Each row is a point on a tangle of strands that fork, close into loops and nearly touch. The rows are in no order.
In the rows, zero is written as 128.
Two points are linked if the straight distance between their rows is under 219. Some points are linked to none.
Sodul: [123 124 123 205 145 105 166 129  90 110 131 145 144 106 113 185  89  89
 102  89 135 114 142 157 113 142 104 130  87 136 112 143 163 119 159 125
 139 136 139  95 136 113 132 127 147 120 128 137 129 105 141  68 162 164
 146 189 116 102 148 145 125 156 152 124 161 123 155 123  87  98 146 167
  90  99 174  98 138]
Kif: [134 130  70 115 101 136  98 126 153 199 105  61 125 140 147  93 124 134
 147  87  98 115 124  99 181 155 146 116 162  86 163 101 105 119 103 131
 145 138 138 148 155 182 156 154 112 125 129 103  95 127  97 152 109 128
  93 137  99 140 109 102 156 101 150 167 126 212 109 120 164 173  88  57
 166 190 102 161 135]
vute: [105 123 127 161 101 123 181 105  95 136 160 135 126 129 111 121 112 125
 124 127 121  69 112 134 119 165  71 141 167 151 141 131 164 154 119 133
  85  86 130 119 122 109 113 139 113 127 108 147 140  97 110 112 177 154
 180 147 149 103 173 162 168 136 163 109 153 122  82 107 120 155 138 163
 110  84 151 103 139]
lirin: [172 173 151  94 103 160 118 104 144 230 130 127 144 168  95  51 165 101
 167 113 135 158 137 101 122 120 162 154 129 133 179 145 121 153 157 142
 162 117 100 141 137 131 170 130 136 130 130  83  85 109 149 127 103  97
 130 130 143 112  69 132 165 106 108 152  87 148 144 123 126 182 102  78
 160 133  74 147 145]
Bugu: [151 164 132 150 163 125 141  70 110 187 131 129 118 105 124  24 165  98
 100 122 126 125  56 127 124  75 149 146 160 151 170 133 119  93 140 136
 146  78 182  91 131 111 115 146 150 118  90 109  90 139 120 144 155  81
 149 109 123 170 115 111 154  97 167 112 145 132 151 188 161 174 101  80
 169 141  71 155 153]
teko: [173 176 177 110 124 169 154  52 100 241 121 138 160 126  87  45 157  74
 165 128 150 131 112 130 115 110 161 173 139 168 191 190 155 136 190 145
 155  77 112 111 110  84 150 138 134  99 126 102  63  93 145 114 113 100
 144 138 165  97 104 154 186  88 129 112  98 121 162 147 128 178 110  86
 138  95  63 120 151]
delok: [121  77  71 156 166 120 112 205 120  90 113  97 138 117 171 226  99 174
 125  83 142 115 101 118 160 150 138  95 155 107 116 109  52 107 130  98
 129 179 142 135 154 153 132 120 121 112 163 158  91 162 102 146 135 132
  49 179 144 143 144  79  79 166 111 177 103 139 138 134 107 110  97  98
  72 194 175 189 161]
Seti: [148 150 134 137 190 100 130 125 101 135 132 139 138  85  59 105 151  90
  99 107 155 120 107 147  96 103 166 148 103 147 134 124 130  86 142 103
 174 111 173  82 106  51 105 148 170 119 137 121  59 111 125 120 114 104
 146 163 138 153 150 140 136 116 163 150 107  73 165 171 119 125 143  87
 131  72 120 153 150]
Tefo: [ 95  95 123 124 122 161 171 145 130  67 152 152 145 119 182 181 114 152
  87 168 103 154 163 152 134  93  62 103  90  99 104 107  98 116 106 160
  93 134 129 160 136 159 130 138 112 134 140 193 173 170 154 145 127 148
 117  83 107 121 154 123  74 146  82 115 161 125 110  99 113  97 116 196
  94 139 127  87 120]
lunat: [193 152 137  60  78 120  85 154 149 192 106 108 145 147 127 112 163 122
 187  34  67 183 164 109 147 147 167  81 125  95  92 146 111 115 147 125
 207 153 103 133 180 122 177 140 121 116 129  67 105 132 176  88  90 115
  87 160  93 112  53 103 150 125  73 149 129 188 154  97 129 116 156 115
 130 171 125 133 154]
Povo: [123 157 135 130 136 101 156 116 174 116 171 167 145 136 110 112 127 102
  90 156 139 131 129 165 128  97  91 177 104 152 136  99 134 135 111 132
 126 118 161 152 105 100 117 148 143 125 129 169 119 130 123 121 125 134
 130 124 160 127 152 137 105 133 143 134 133  78 161 151 129 115 128 127
 142 120 111 148 137]
gulub: [151 164 150 127 144 101 125 144 170 149 165 147 152 146  84  99 166 122
 117 136 142 169 118 147 120 109 141 174 114 144 145 117 107 126 120 104
 170 134 141 145 127  98 137 129 150 136 158 151 101 139 120 124  95 123
 103 151 175 116 118 117 107 135 127 147 109  74 175 141 118 102 118 104
 145 125 112 195 134]
norik: [141 152 100 105  78 139 128 137 174 155 149 129 116 149 155  86 146 141
 160 158 114 120  96 138 177 137  85 147 186 111 155 101 104 160  73 134
  88 111 109 209 148 186 185 167 110 150 130 139 140 117 119 142 108 142
 108 100 133 112 131  82 124 112 118 166 142 173  93  97 151 162 134 106
 173 183  99 129 136]
zar: [ 75 140 141  84 159 153 101 145 174  49 112 132 113 112 123 134 107 120
 107 189 152 133 195 145  96 111 187 142  59 156 102 118 158 146 111 169
 123 151 151 137  82 131  81 105 139 147 141 138 160 151  99 160 108 125
 137  62 138 159 166 158  83 109 111 108 118  76 131 148 127  70  96 130
 131  99 102 107  83]
zoda: [142  99 181 133  99 105 122 159 142 122 139 146 121 162  86 168 146 103
 160 115 106 157 147 153 150 174 106 137 103 138  87 177 130 154  91 125
 165 131  71 144 100 160 180  91 132 125 185 135 149 125 155 103 117 175
  97 167 156  88  78 165 117 178 110 163 118  61 139  70  88 110 162 139
  94 129 186 153 134]
Tifir: [108 180 120 148 109 111  94 103 159 124 161 149  99 166 120 102 153 172
 138 191 162 123  91 118  85 105 160 154 197 150 139 144 133 166  91  79
  85  75  77 169 104 162 117 112 117 165 138  99 130 154 122 152  85  96
 112 100 156 146 156 113 121 112 134 120  93  99 120 155 182 137  99  88
 163 131 112 200 108]
solof: [138  90 135 109  79 144 142 115 114 129 126 133 201 103 162 238  35 142
 108 126 102  96 180  96 182 139 118  95  69 137 155  88 165  52 124 184
 165 193 154 142 157 134 142 140 124  94 101 167 115 119 166 124 122 155
 105 130  73 132 170 144 109 140 140 162 138 114 123 131  81  97  85 139
  49  74 160 112 136]
vufo: [137 128 157 195 117 100 189 134 118 106 149 150 161 109 117 174 111  92
 101 114 115 135 136 170 151 134  58 135  88 131 119 144 146 132 125 127
 127 111 136 131 128 135 144 132 131 120 137 176 134 105 150  59 167 185
 124 172 133  90 135 143 123 167 131 128 168 102 137  93  79 101 139 182
  75 131 171  95 156]
sifu: [126 141 114 145 170 128 149 116  94 108 106 121 160  62 129 164 116 124
  64  74 139 133  86 135 143  71 126 137  72 113 117 105 118  48 178 156
 146 136 193 111 146  92  86 140 153 107 101 122 113 132 106  97 165 114
 166 138  76 181 137  92 104 138 163 140 167 141 184 194  98 102 114 120
 114 123 116 124 139]
kele: [142 164 107 147 132  85  85 154 131 114 131 117  90 135 153 105 156 183
 118 134 146 144  63 106 131 113 139 139 191 108 147  91  90 131 109  94
 107 145 137 118 143 148 106 151 148 159 125 115 126 172  88 168 116 105
  87 108 140 133 123  57  95 125 116 141 105 173 126 174 166 139 114 109
 152 183 114 196 116]
tugo: [130 102 108 101 106 134 103 117 133 174 107  73 152 131 135 136 102 133
 143  80  99 110 170  96 157 161 142  89 105  95 122 106 154 105 151 133
 149 152 140 128 164 140 145 138 121 109 109 114 138  92 146 110 118 159
 129 152  83 115 110 158 161 122 148 145 134 184 124  95 121 152 123 129
 136 141 141 102 159]
niki: [111 140 131 163 104 105 157 113 126 141 177 136 123 155 115 103 143 130
 143 161 125  83 100 132 119 176  73 137 196 153 136 127 127 163  90  95
  90  66 100 145 111 137 145 148  94 134 141 149 133 108 115 131 145 157
 146 153 160 115 161 136 150 125 144 127 144 104  92 108 132 154 147 149
 126 118 155 129 162]
vokoz: [ 96 100 114 154 183 136 117 133  93 100 101 107  96 129 121 135  96 110
 122 122 157  99 121 122  65 137 158 112 112 135 129 153 173 137 159 123
  99 136 135  74 116  96  77 104 141 136 108 101 154 119 121 125 151 118
 184  98  94 137 138 149 157 119 157  92 133 142 115 112 145 119 150 166
 132 105 130  79  86]
gamap: [146 150 138 164 170  96 117 130 124 153 159 140 147 140  84  98 183 113
 128 128 148 140  93 127 104 131 146 159 155 140 141  95  94  98 105  66
 159 105 151 112 117  64 115 148 147 123 146 131  81 152 112 126 104 114
 106 175 168 134 147 108 132 108 153 148 116  86 173 163 138 125 151 110
 136 113 135 209 158]
nop: [ 86  77 103 133 108 156 134 139  93 104 128 103 121 122 164 164 116 176
 149 161 127  85 136 105 117 192  92 109 150 104  96 114 113 148 114 139
  68 141 104 120 125 144 117 122  73 115 127 144 167 107 117 150 169 164
 177 109 104 104 148 137 147 128 127 116 153 136  42  65  97 140 136 167
 139  99 171  57 135]
botap: [125 175 179  77 173 150 103 122 147 122  92 139 117 108 112  38 152  86
 135 167 161 178 137 143  99  77 172 172  85 140 141 157 143 160 154 155
 152 122 113 123 111 113 106 102 148 135 116 115 147 126 114 150 122  81
 151  75 139 149  93 127 120  96  88  69 115 125 156 145 148 110 126 129
 179 138  49 105  77]
Diru: [166 161 124 140 113  76  97 163 130 116 118 119  66 161 141  95 168 171
 172 125 150 165  82 106 113 123 173 124 197 119 146 125  87 155 122  78
 114 144 101 143 155 142 128 120 138 152 132  83 122 157 111 151 111 102
  90 145 153 122 101  67 100 128 108 137  97 151 125 171 168 143 146  89
 154 175 125 201 110]
tus: [132 133 105 111 171 120 174 107 114  96 106 136 148  45 143 136 114  95
  53 123 122 113 112 141 144  56 128 134  74 128 121 109 131  58 156 196
 160 127 220 109 121  92  66 143 162 123  95 127  94 116 103 131 154 108
 178 127 118 186 146 106 121 133 166 144 155 108 144 209 106 104 104  75
 116 113  99 115 124]
Nokeg: [ 86  76  75 133 124 185 140 117 102 135 152  99 147 118 173 191  76 188
 103 163  99  75 154  97 132 126  86 106 138 108 168  69 112  99 112 177
  99 167 175 124 146 119  77 162  99 127  98 144 126 127 110 184 146 135
 126 102  93 123 150 145 131 122 152 146 135 140  60 114 122 122  70 117
 110 110 117 112 144]
Nutem: [139 115 124 163 163 110 124 124  67 138  90 106 147 110 120 189 110  95
 121  56 137 134 156 131 121 140 148 101  65 107 108 162 183 100 201 115
 141 159 132  87 151  91 132 128 152 107 116 112 129 110 153  66 145 152
 171 191  84 128 126 137 146 148 143 116 151 170 175 138 105  98 156 160
  96 104 157  79 133]
Fuvep: [165 115 146 140 113  74  95 171 130  62  92 122  63 159 139 112 159 168
 164 124 138 153 115  97  91 129 176 111 175 121 102 142  76 173 122  69
 112 163  96 136 159 146 121  69 137 137 141  79 134 156 145 133 116 109
  78 157 158 116 109  94  93 151  91 135  68 143 142 178 177 135 159  92
 135 177 152 202  95]
tilab: [193 158 133  62  74 152  99 146 150 217 119 115 142 170 134  64 176  98
 191  75 100 184 148 106 147 138 172 126 135 101 146 133 100 127 127 149
 179 143  94 139 164 146 177 148 130 131 126  61 102 116 137 115  95  94
 102 143 110 115  55 107 152 112  93 155 106 194 133 100 136 159 135  77
 175 170  91 153 138]
lasa: [ 90 142  96 136 131 136 110 108 156 125 158 111 104 147 128 112 108 158
  93 154 142  89 107 119 103 100 155 150 174 136 155 109 140 145 108 116
  79 107 140 119 111 136  91 122 128 148 116 107 118 144  87 155 117  87
 146  86 136 147 154 150 135 105 169 135 124 119  99 157 177 140  94 114
 142 124 113 158 123]
sabed: [132 130 162  83  57 129 144 106 152 153 154 144 176 134 110 145  92 117
 136 144 115  96 169 116 198 164  89 150  95 162 154 107 191 127 104 178
 162 122 138 165 135 145 143 153 142 108 104 163 132  87 165 128 134 172
 122 123 127  95 149 185 141 136 157 140 141 101 110 111 110 153 133 132
 100  50 142  98 130]
fovad: [ 98 153 148 120  88 144  93  99 164 122 168 137 116 175  81 115 153 156
 156 191 164 121 153 120  96 143 158 171 144 178 134 163 157 171  99 113
 107  78  60 165  73 144 147  91 122 160 159 122 131 130 127 165  96 113
 132 108 168 144 139 171 124 109 143 134  88  58 141 120 158 132 114  96
 139  74 128 168  98]
Deg: [127 142 169  80 109 133 101 156 171  95 128 168 131 157 115 113 165 130
 153 141 138 200 144 148 158 121 102 138 110 123  86 144 120 142 120 112
 134 124 103 168 138 152 178 114 127 145 141 150 187 154 140 108 110 141
 100  91 137 114  94  96  78 136  73 114 124 135 155  94 109  98 154 151
 160 155 122 158  90]
pafo: [174 145 137 147 142 111 117 133  97 180 104  97  85 169 142  52 175 135
 166  78 142 172  89  93 100 123 191 125 186 123 173 136 110 143 154  96
 128 123 121  97 147 137 163 126 131 139 114  53 104 148 133 153 119  82
  99 117 104 148  73 104 133 103 123 122 113 170 118 176 166 174 125  77
 157 184 117 158 134]
Keli: [149 108 151  94  63 121 162 111 155 128 145 156 193 109 148 199  67 119
 111 145  97 111 172 126 210 136  81 108  70 145 153  86 189  84 106 191
 171 157 152 170 155 152 162 143 134 112  95 181 122 110 175 109 114 158
 108 109 107 101 155 156  97 145 133 157 138 100 126 126  88 122 112 149
  68  77 150  96 118]
kaziz: [110 125  83 137 137 145 141 149 131  89 162 129 126 125 185 168 125 180
  84 181 105 141 112 147 143  86  61 120 155  85 143  77  66 134  84 146
  92 138 145 145 137 155 103 159 114 161 130 177 150 167 113 183 128 126
 104  87 138 128 143  94  82 132  76 159 143 138 101 140 135 126  92 141
 116 166 113 128 133]
Bor: [ 92 119 148  46  99 206  68 117 177 147 114 143 120 140 133  87 139 133
 155 161 134 162 182 102 119 129 170 128  90 126 115 159 143 152 124 124
 116 109  94 147 100 170 139 126 135 144 137 122 177 136 125 161  92 112
 130  47 114 153  90 153 141  86 118 105 113 142 124  93 163 140 108 117
 164 120  96 107  61]
latim: [173 126 164  71  72 137 103  93 134 184  94 112 174 111 103 128 123 101
 187  74  80 141 194 106 167 139 148  98  92 112 124 134 183 108 156 142
 189 126 115 131 163 127 151 140 130 125 106 105 149  79 196  87 113 154
 136 154 106  95  93 159 184 135 105 131 137 176 135  80 120 161 154 147
 110 114 140  77 160]
Girod: [113  94 170 116 139 109  93 145 126  60  81 137  46 147 146 101 166 173
 185 139 161 163 134 119  72 152 146  79 138 124  82 166 113 172 149  74
 103 123  57  91 114 134 138  97 125 139 144 108 188 148 148 130 108 126
 130  93 123 136  96 112 117 137  93  89 107 155 138 131 159 134 170 153
 162 154 134 104  77]
moli: [139 109 163 142  91 118 144 150 151 117 144 146 159 141 112 182 118 102
 136 119  96 126 152 151 179 168  91 138  93 132 110 143 152 132 107 129
 138 127 102 155 128 153 183 100 125 125 164 165 143 107 162  95 138 199
  99 156 123  87 102 156 114 158 122 149 144  90 129  82  70 120 148 162
  89 121 185 117 143]
Gesop: [129 152  63 133  82 145 149 112 142 191 147  83 116 125 155  92 127 151
 162 137 114  92  87 116 184 154  93 130 205  99 166  99 117 150  74 149
 102 102 121 205 157 182 160 174  87 121 134 121 115 119 102 138 110 142
 111 133 141 115 138 101 161  89 152 154 159 189  73  92 157 184 112  88
 157 159 102 113 160]
tufi: [167 120 164 113 111 121 124  95  96 165  75 121 166  85 142 146 115  86
 146  66 106 157 185 123 150 107 131  88  54 118 119 165 198  84 201 141
 162 137 134 108 162  91 124 129 136 108 108 124 145  95 190  67 124 155
 160 165  81 133 110 143 189 130 120 102 151 193 177 107 124 115 149 172
  97 131 127  57 143]
rinur: [ 76  98  69 143 146 185 125  93 107 142 140 107 122 110 143 164  94 162
  82 149 107  66 112 102 101  97 135 118 161 135 155  99 142 118 114 170
  84 141 184  91 124 126  54 121 113 130  93  99 111 139  90 171 155 103
 160  72 104 167 155 163 153 103 177 124 140 132  67 146 157 131  78 109
 140 112 113 120 118]
rek: [122 146 138 133 183 134 134 119 110 105 112 133  90 110  94  97 112  92
 115 156 183 101 124 155  70 112 190 150 124 152 138 169 191 154 136 158
 120  99 118 101  87  81  75 107 155 145 119 106 121 102 108 144 137  86
 186  92 135 159 146 157 160 115 149  90 115  98 142 128 154 123 151 134
 133  87 102  96  87]
loras: [127 133 117  93 133  92 184 115 174 122 184 180 168 118 136 134 125 112
  65 185 109 128 122 157 156  81  95 159  97 166 158  84 111 119  95 170
 140 121 178 176 103 105 111 167 142 134 132 200  85 156 117 139 101 121
 101 126 197 152 176 129  78 142 141 143 142  70 162 190 117 118 106 116
 128 121 117 143 157]
Bifo: [ 95  76  97 162 174 149 133 173 115  89 147 126 156 120 172 235  56 164
  98 118 121 105 137 126 126 116 119 116 123 107 127  92  72  96 118 122
 108 179 143 128 134 149 120 126 125 121 154 165 113 152 107 150 145 137
  79 144 115 138 161 123  79 143 113 156 122 107 118 118  93  89  71 139
  69 133 157 159 153]
suru: [119  97  91 177 156 107 118 148 119  61 112 127  80 139 154 151 119 165
 124 140 144 111  91 125  88 135 123  90 170 108 106 108  92 157 117  87
  61 143 110  94 126 154 107  95 120 134 141 123 160 151 112 141 144 126
 118 111 143 110 150 103 109 158 104 136 112 119  97 132 136 128 131 163
 132 159 163 141 105]
kebi: [ 88 111 113 170 186 116  97 134 123  33 111 146  90 121 152 162 102 135
 115 138 163 118 106 134  76 127 150 104 128 117  81 137 126 153 140 101
  67 140 117  86 108 128  68  85 139 134 132 123 170 153 114 131 142 132
 145  93 130 120 148 114 103 146 104 100 116 122 118 128 138 108 133 187
 144 141 151 120  88]
bemub: [ 96  88  46 140 112 157 130 136 102 134 118  72 116 113 165 164 117 198
 138 156 111  82 116 110 138 160  94  93 193  67 132  89  87 135 104 134
  82 155 127 132 153 152 110 126  71 112 122 129 141 129 101 172 131 144
 133 128 105 110 132 131 133 121 130 139 133 154  37  78 117 139 117 133
 137 135 142 101 145]
liso: [119 111 122 149 129 133 158 146 129  82 130 141 146 123 165 167 127 127
 112 130 125 158 130 156 124 120  66 117  96  96 100 133 105 129 137 121
  91 133 114 130 151 137 139 116 119 114 143 168 173 140 145  86 154 162
 138 113 110  94 128 109 107 150 102 109 156 140 132  90  94 100 138 206
 110 161 143  80 126]
Safef: [125 139 178 169  94 106 138 121 130 142 168 156 101 165 101  80 174 119
 187 163 117 138 112 155 100 160  94 142 184 170 132 162 138 174 102  89
 107  58  55 156  92 121 173 135 109 129 152 117 151 116 140 121 125 147
 136 160 179  92 124 135 144 144 133 133 123  86 134 118 130 141 149 126
 139 135 134 156 154]
misez: [102 147 154  77 178 150  96 121 158 110  89 123 147  73 143  60 132  89
  70 153 125 162 150 131 137  60 180 141  49 126 114 137 118 110 160 147
 165 156 164  99 109 121  79 124 151 153 113 117 137 125  91 156 134  92
 145  74 103 178 114 112 121  90 116  80 126 132 140 182 162 108 104 106
 177 145  58  95  83]
vipes: [150  95 174 142 108  91 109 162 150  86 112 141  86 170  89 146 166 132
 164 127 137 169 148 142 102 149 142 126 113 127  84 192 114 168 118  99
 135 129  61 130  97 159 148  76 139 126 180 109 151 144 152 121 123 144
  94 174 177 102  85 135  99 174  85 150  79  76 153 106 107 113 147 119
 113 148 183 185 107]
Basom: [127 112  91 172 118 134 182  94  92 127 139 130 141 115 129 153  96 125
 101 125 109  83 105 131 125 128  41 107 143 128 150  94 163 120 139 165
  93 117 181  95 143 112  78 163 109 120  79 144 142 107 122 109 177 148
 183 152 129 101 157 148 154 133 156 116 160 131  89 119 113 138 131 155
 115  95 135  85 134]
Teke: [154  76 162 151 123  77  94 160 141  55 112 153  70 162 118 133 153 143
 143 133 147 148 134 108  94 126 172 115 140 128  92 167  97 180 102  79
 103 128  85 131 116 174 103  51 137 137 164  85 143 146 148 121 115 133
  79 183 189 106 122 133  97 170  93 140  56  78 163 140 137 129 125  91
 117 150 169 216  89]
fer: [109 160 126 173 179 122 153 103  93  90 138 181  95 105  74 106 115  76
 108 129 170  70 111 172  74 104 154 143 146 180 112 145 185 133 106 143
 114  73 132  65  88  71  48 121 148 146 106 127  90 115 114 131 143  91
 181 139 150 148 194 146 166 122 161  92 144  83 125 129 140 113 171 160
 131  87 135  95 103]
sotik: [124 123  89 141 136 119 113 126 136 171 115  72 130 132 132 107 129 144
 122  89 116 118 108 109 145 142 140 128 156  89 159  92 114 103 131 117
 142 143 158 120 151 150 139 150 129 128 116 109 115 133 106 119 124 131
 122 133 104 132 102 114 147 117 159 157 126 184 126 135 141 157 112 102
 147 171 117 134 153]
sev: [152  79  70 161 153 116 142 190 117 104 101  94 120 110 169 212 110 152
 119 124 108 123 102 134 166 163  90  76 179  82 114 127  35 140  97 115
 118 169 119 154 145 173 146 115  96 106 176 162 108 152 113 141 130 142
  69 186 129 118 131  87 102 167  73 151 125 141  99  73  98 112 140 122
  77 197 173 129 173]
ves: [162 128 159  98 112 103 117 166 123 148 104 107 124 128 144 135 150 133
 166  45  96 190 150 126 132 144 138 100 111  95  85 156 116 116 185  85
 166 168  97 117 173 107 185 128 122 108 124  97 133 131 167  62 106 127
 109 156  96 112  80 108 141 152 103 114 156 186 156 114 113 100 171 158
 115 167 140  99 152]
Remer: [122 108 120  99 170 156 112  98 127 138  85 108 129  95 140  95  92  75
  78 158 121 113 168 117 119  84 194 120  56 140 131 160 159 106 174 156
 154 146 177  95 117 122  82 104 162 130 116 132 121  91 125 165 163 125
 184  80  95 181 139 156 171  86 156  91 118 136 147 157 164 133  99  92
 140 107  80  74  89]
Zedi: [138 144 139  80  72 138 105 159 186 130 143 157 127 161 146  90 173 138
 181 149 114 175 119 135 175 136  91 122 153 105 102 121 116 151  80 126
 122 127  99 193 146 177 196 159 120 151 140 139 168 140 145 109 107 149
  98  81 147 113 102  81  98 127  79 144 130 175 122  86 122 136 171 125
 192 172  98 146 114]
gomop: [102  88 148 155 118 109 140 145  79  85 110 112  99 133 148 146 127 144
 180 136 107  99 141 123 112 227 106 107 139 117  68 161 127 178 112 121
  84 127  67  99 113 160 137 103  83 103 131 132 190 103 124 124 182 172
 188 146 122 109 133 145 165 152 124  96 154 136  69  76  94 157 169 177
 126 108 204  67 131]
vema: [130  78  47 119 116 132 128 167 120 119  87  72 101 112 161 183 117 182
 162 147 108  98 125 113 153 191  96  69 184  77  96 100  56 152 107 114
  97 186 105 144 161 169 148 122  81 104 141 140 116 120  96 167 120 138
 107 156 107 121 126 107 110 141 106 139 119 161  60  84 125 138 150 132
 127 156 154 110 152]
tepe: [138 157 131  58  94 145 128 151 186 161 156 157 182 148 147 126 132 133
 112 120 109 150 147 130 211 102  99 130  95 111 152  83 115 109 106 149
 174 158 162 186 163 161 165 163 129 141 113 160 130 139 139 111 110 130
  87  86 119 134 107  99  84 124  99 163 134 168 141 136 104 118 117 119
 131 151  99 140 122]
luso: [118  83  88 201 158 101 136 148  91  99 143 125 104 135 119 160 105 141
 119 111 134  83  84 120  91 179 110  95 193 110  96 114  97 149 113  92
  80 131 128  77 109 150 116 112 102 115 147 119 129 133 105 125 159 125
 130 184 152 119 145 124 127 152 122 123 129 114  56 103 117 121 148 153
 111 138 196 132 141]
Remen: [127 167  97 146 141 105 129 146 161 126 158 138 139 136 161 116 134 175
  80 155 132 149  85 143 166 105  88 151 154 106 154  76  71 128  90 134
 125 140 178 168 142 130 117 174 125 158 133 178 127 172 104 156 126 111
  86 107 152 134 133  71  90 131 104 159 134 148 131 155 143 123 107 125
 131 171 116 185 145]
ges: [121 187 158 120 122 121 139  92 146 182 179 171 135 158 104  64 180 101
 181 170 145 133  93 143  95 122 100 172 181 190 163 161 149 139 127  95
 130  56  81 173 103  92 161 128 121 129 123 119 119 125 140 115 102 108
 132 138 178 117 141 134 150 110 133 104 128  97 153 153 161 150 143 112
 163 113  80 144 154]
mef: [105 150 172  56 133 170  90 163 166  70 107 165 127 118 125 121 153 135
 122 109 161 210 158 140 140 104 141 138  52 136  58 163 112 119 165 110
 154 140 107 148 120 121 142  98 129 134 162 143 191 155 125 102  94 115
  95  93 112 153 108  99  61 134  68  67 125 124 185 119 122  60 150 187
 145 143 109 122  71]
Bekil: [102 146 169 106 112 145 125 101 127 133 129 133 101 145 137  66 154 126
 187 153 146 142 131 131 109 142 124 159 145 157 137 163 187 179 126 134
  99  69  60 169  96 145 158 117 116 134 112 111 171 109 139 127 136 118
 186  86 136 124 106 151 168  93 128  85 129 145 130 101 153 157 141 142
 150 113  97  92 108]
mev: [115 129 110 210 177 131 156 104  57 123 143 178  90 116  62 112 122  86
 112  88 152  69 100 144  79 130 134 123 175 160 104 140 164 102 112 101
 112  83 132  35  92  55  83 138 125 136 110  97  92 125 115 108 145  89
 162 166 153 144 192 154 178 117 165  96 147 103 104 130 145 123 172 172
 132  89 162 133 126]
Vug: [150 101 120 127 139 139 130  79 119 152  86 103 146  98 116 125  82  89
  88 130 124 102 161 116 141 103 143 118  81 138 151 139 177  92 176 166
 156 132 189  97 119 116  94 130 157 110  87 126 106  90 144 129 159 147
 173 120 101 144 145 170 188 118 175 117 121 125 134 148 133 138 113 100
 120  73 106  99 119]
tizo: [154 151 165 105 131 108 115 154 121 144 116 106 147 117 162 125 163 143
 133  37 112 196 116 133 142 124 141 111 112 102 103 134  89  78 193  90
 162 172 133 115 167 105 166 128 137 120 122 115 132 153 136  80 123 135
 109 141  70 147  73  63 119 143 127  93 157 205 170 142 107 107 146 156
 131 174 124 122 147]
gasat: [124 178 170 116 140 129 161  92 107 181 144 147 130 127  82  73 160  80
 161 160 164 112 123 161  80 120 130 169 159 194 163 178 170 145 160 121
 149  60  86 131  85  55 137 128 134 120 117 119  90 114 132 130 109 104
 155 135 173 114 137 164 156 101 148  87 117  87 158 145 152 146 143 123
 132  68  76 107 145]
Dav: [ 91 129 159  97 134 169 139 147 161  49 118 171 131 115 156 176 123 104
  84 137 140 172 170 155 161  85 129 145  56 128  68 133 111 115 123 156
 114 147 144 160 117 141 124 110 116 128 163 183 176 184 137 131 113 136
  93  79 113 149 155 108  36 133  86  95 145  94 159 129  98  61 104 183
 107 153 125 125  93]
tere: [109 100  86 198 180 113 143 122  80 121 148 148 110 126  84 144 106 121
 105  92 143  70  84 113  91 152 121 117 178 137 114  99 128 105 110  85
 100 119 166  54 112  93  93 135 123 131 132 114  97 137 104 119 145 111
 135 184 152 131 164 135 148 131 156 138 140 106 104 124 132 116 141 151
 108 110 176 155 150]
medam: [109 118  77 129 171 147 144  82 123 132 118 118 121  76 149 121 105 121
  52 143  93  89 101 125 135  52 136 128 112 130 141  97 122  94 134 186
 122 129 219  80 113 119  56 134 146 137  86 112 112 136  88 158 153  86
 168  78 116 178 134 126 131 103 174 128 142 125 120 189 150 136  90  94
 149 140  94 124 117]
disan: [131 173 163 136 183 115 142 150 120 103 114 123 158  92 140 128 148 128
  85  79 142 183  90 145 139  84 134 159  86 106 123 118 103  78 174 128
 155 152 169 130 154  93 123 126 146 124 114 124 131 143 124  91 159 115
 136 126  87 144 109  76 101 139 137 118 161 163 181 169 109 109 133 150
 136 143 112 138 130]
Vof: [111  74  90 153 121 147 155 139 100 117 144 114 172 121 153 234  59 163
 109 129 105  94 146 118 154 146  87 101 113 109 151  74 113  83 117 153
 119 169 148 137 159 142 141 148 107 117 117 174 110 120 133 147 142 157
 106 160  98 107 148 145 100 141 134 157 144 133 103  95  87 107 106 132
  72 105 169 121 156]
Suv: [117 125 147 110  82 135 126 110 147 132 154 130 145 143  97 142  79 121
 107 162 126  82 182 112 134 171 133 162  94 182 149 120 178 128 112 157
 149 133 138 138  88 111 130 129 144 116 128 154 116  95 127 148 130 148
 131 115 136 117 157 201 148 120 180 142 123  68 114 131 106 140 127 114
 104  31 139 109 114]
bulu: [181 157 150 103 133 119 130  85 129 169 111 129 156  98  78 103 124  79
 105 126 144 133 153 141 125  95 143 151  75 142 154 139 157 106 179 151
 195 128 160 114 126  88 130 144 178 118 115 132  84  96 147 110 124 127
 152 155 137 132 118 167 160 124 152 152 103  99 178 151 110 127 127  90
 131  75  84 122 145]
mez: [ 99 146 166  91  63 150 112 114 136 146 161 121 144 178  79 127 137 136
 171 171 132 108 166 108 125 190 160 172 124 199 138 167 161 165  97 141
 155  83  64 170  66 136 164 112 125 151 159 136 128  87 123 164 107 143
 132 103 147 124 128 204 152 112 153 136 107  52 120 109 124 165 127 103
 103  33 152 131 117]
gifof: [175 124 133 120 131 130 116 129  69 190  91  70  77 182 117  72 156 125
 179  89 130 132 122 106  86 156 200 111 153 103 151 162 136 161 169 106
 137 130 101  84 146 115 170 128 110 102 132  47  96 126 168 135 112  92
 129 141  93 127  68 142 155 119 124 124  91 152 114 153 170 162 129  90
 120 164 140 142 145]

How many points has the smallest loop of links through each point below? Write none if it is on no loop.
norik | 16
vema | 7
rinur | 11
suru | 8

A fork is a point with three links, a tip a point with one. Leave the first point through the second and follow the links. Name the first fork or tip that comes.
lirin / teko | Basom
rinur / lasa | Vof
vute / niki | rinur
Deg / Zedi | vufo
tufi / latim | Tefo
bulu / Seti | loras
Vof / Bifo | bemub
loras / Povo | botap

Name the points in between on the shortest way along the links from the first point to the second, in order.
gomop / tilab | nop bemub Nokeg rinur medam tus sifu disan tizo ves lunat
gulub / Remer | gamap Seti bulu Vug
medam / sabed | rinur Nokeg Vof solof Keli
kele / norik | Remen kaziz Tefo Dav mef Deg Zedi
